A landscape with many valleys, sampled at points; each row gives a point and its height.
A ball rolls from a point to the lowest of its 4 nearest points, and stops where none of them is lower. Distance is the straight distance between rows; heights are no part of it.
<222>: [152 114 111 148  92 154 207 113 119 123 112 134]  (h 411)
<530>: [131 183  77 197 127 107 128 115 119 106  97 145]  (h 577)
<511>: [112 139 117 123 144 121 170 120 115 139  99  95]  (h 281)
<113>: [125 144 106 150 122 135 188 119 114 121  93 121]  (h 286)
<83>: [ 90 120 156 102 169  92 103 134 130 133 126 101]  (h 422)
<303>: [111 123 181 129 117 119  52 146 137 119 168 152]  (h 506)
<217>: [160 173  66 196 105 147 116 108 127 100 118 175]  (h 589)
<98>: [143 156 103 165 100 141 139 121 126 116 123 152]  (h 240)
<106>: [132 135 120 139  99 150 135 134 124 122 143 134]  (h 421)
<341>: [ 95 140 133 116 157 110 138 136 123 136 109 103]  (h 275)
<380>: [113 118 160 101 148 125 116 140 131 139 137 108]  (h 278)
<19>: [111 163 151 170 132  88  37 128 142 106 141 164]  (h 785)
<105>: [139  80 131  64 144 144 190 132 129 160 118  83]  (h 736)
<385>: [ 95 136 171 123 139  99  71 134 130 120 151 137]  (h 604)
<249>: [152 169  73 186 102 150 136 104 120 101 109 158]  (h 606)
<326>: [128  98 153  83 130 142 138 144 128 145 142 109]  (h 345)
<154>: [159 154  80 192  88 159 149 101 123 101 125 171]  (h 757)
<9>: [162  75 128 104  98 155 235 115 129 141 109 116]  (h 489)
<391>: [131  68 154  52 150 143 139 151 133 163 140  94]  (h 496)
<469>: [129 134 118 126 126 139 175 119 124 139 117 105]  (h 258)
<215>: [148   4 132  10 175 138 140 146 147 181 141  81]  (h 111)
<126>: [ 91  99 166  71 189  94 104 125 141 143 123  81]  (h 767)
<463>: [116 101 145  81 156 124 164 133 129 148 115  82]  (h 746)
<472>: [156 183  64 204 109 126 109 110 117 104 108 168]  (h 480)
<285>: [ 92 151 163 159 146  71  48 126 137 104 133 151]  (h 768)
<334>: [115 105 183 108 127 127  86 148 137 139 160 131]  (h 366)
<70>: [158 141 100 157  87 160 156 123 122 116 136 152]  (h 657)
<10>: [148 140 107 160  88 154 178 118 122 117 126 144]  (h 524)
<598>: [114 114 165 101 129 126 105 145 133 145 150 114]  (h 316)
<579>: [149  47 129  63 114 161 223 123 137 160 113  99]  (h 793)
<471>: [142 104 122 112 122 142 225 105 125 139 101 106]  (h 314)
<420>: [151 183  83 196 119 122  83 113 129 102 131 181]  (h 202)
<112>: [121 184  97 189 136  92  78 117 128 101 109 161]  (h 546)
<36>: [142 108 136 102 107 152 156 147 121 141 138 115]  (h 347)
<509>: [117 129 133 112 137 125 143 129 127 134 124 109]  (h 219)
<550>: [131 133 149 139 105 130  80 142 127 122 163 154]  (h 602)
<450>: [145 165  93 169  97 156 117 119 132 106 134 165]  (h 468)
<157>: [178 196  28 224 135 101  57  97 128  97  92 188]  (h 677)
<475>: [131 115 132 103 124 145 170 129 124 135 128 105]  (h 274)
<172>: [114 155 123 141 135 112 120 126 122 118 124 135]  (h 354)
<168>: [109  76 156  51 168 127 123 146 131 154 132  89]  (h 628)
<212>: [111 141 154 130 122 118  87 141 128 120 153 132]  (h 610)
<305>: [ 95 159 154 155 153  80  72 125 131 112 125 150]  (h 737)
<203>: [110  76 176  65 162 125 109 144 139 147 150  94]  (h 718)
<296>: [135  71 142  47 160 139 161 137 129 162 130  78]  (h 620)
<139>: [129 129 142 131 104 147 102 135 129 127 158 145]  (h 536)
<317>: [102 172 131 165 140  89  79 124 130 110 131 152]  (h 684)
<272>: [140  80 157  69 117 154 144 154 125 159 148 105]  (h 397)
<393>: [116 161 136 162 120 112  70 134 131 105 141 158]  (h 719)
<290>: [123 156 113 161 126 129 148 120 118 120 108 120]  (h 311)

Two balls start at each pair of points below. Name the first point that both come to, or write never.
<303> / <272> => <380>
<530> / <113> => never
<471> / <249> => never

Where does a ball stop that starts at each point below?
<212> => <509>
<154> => <98>
<385> => <509>
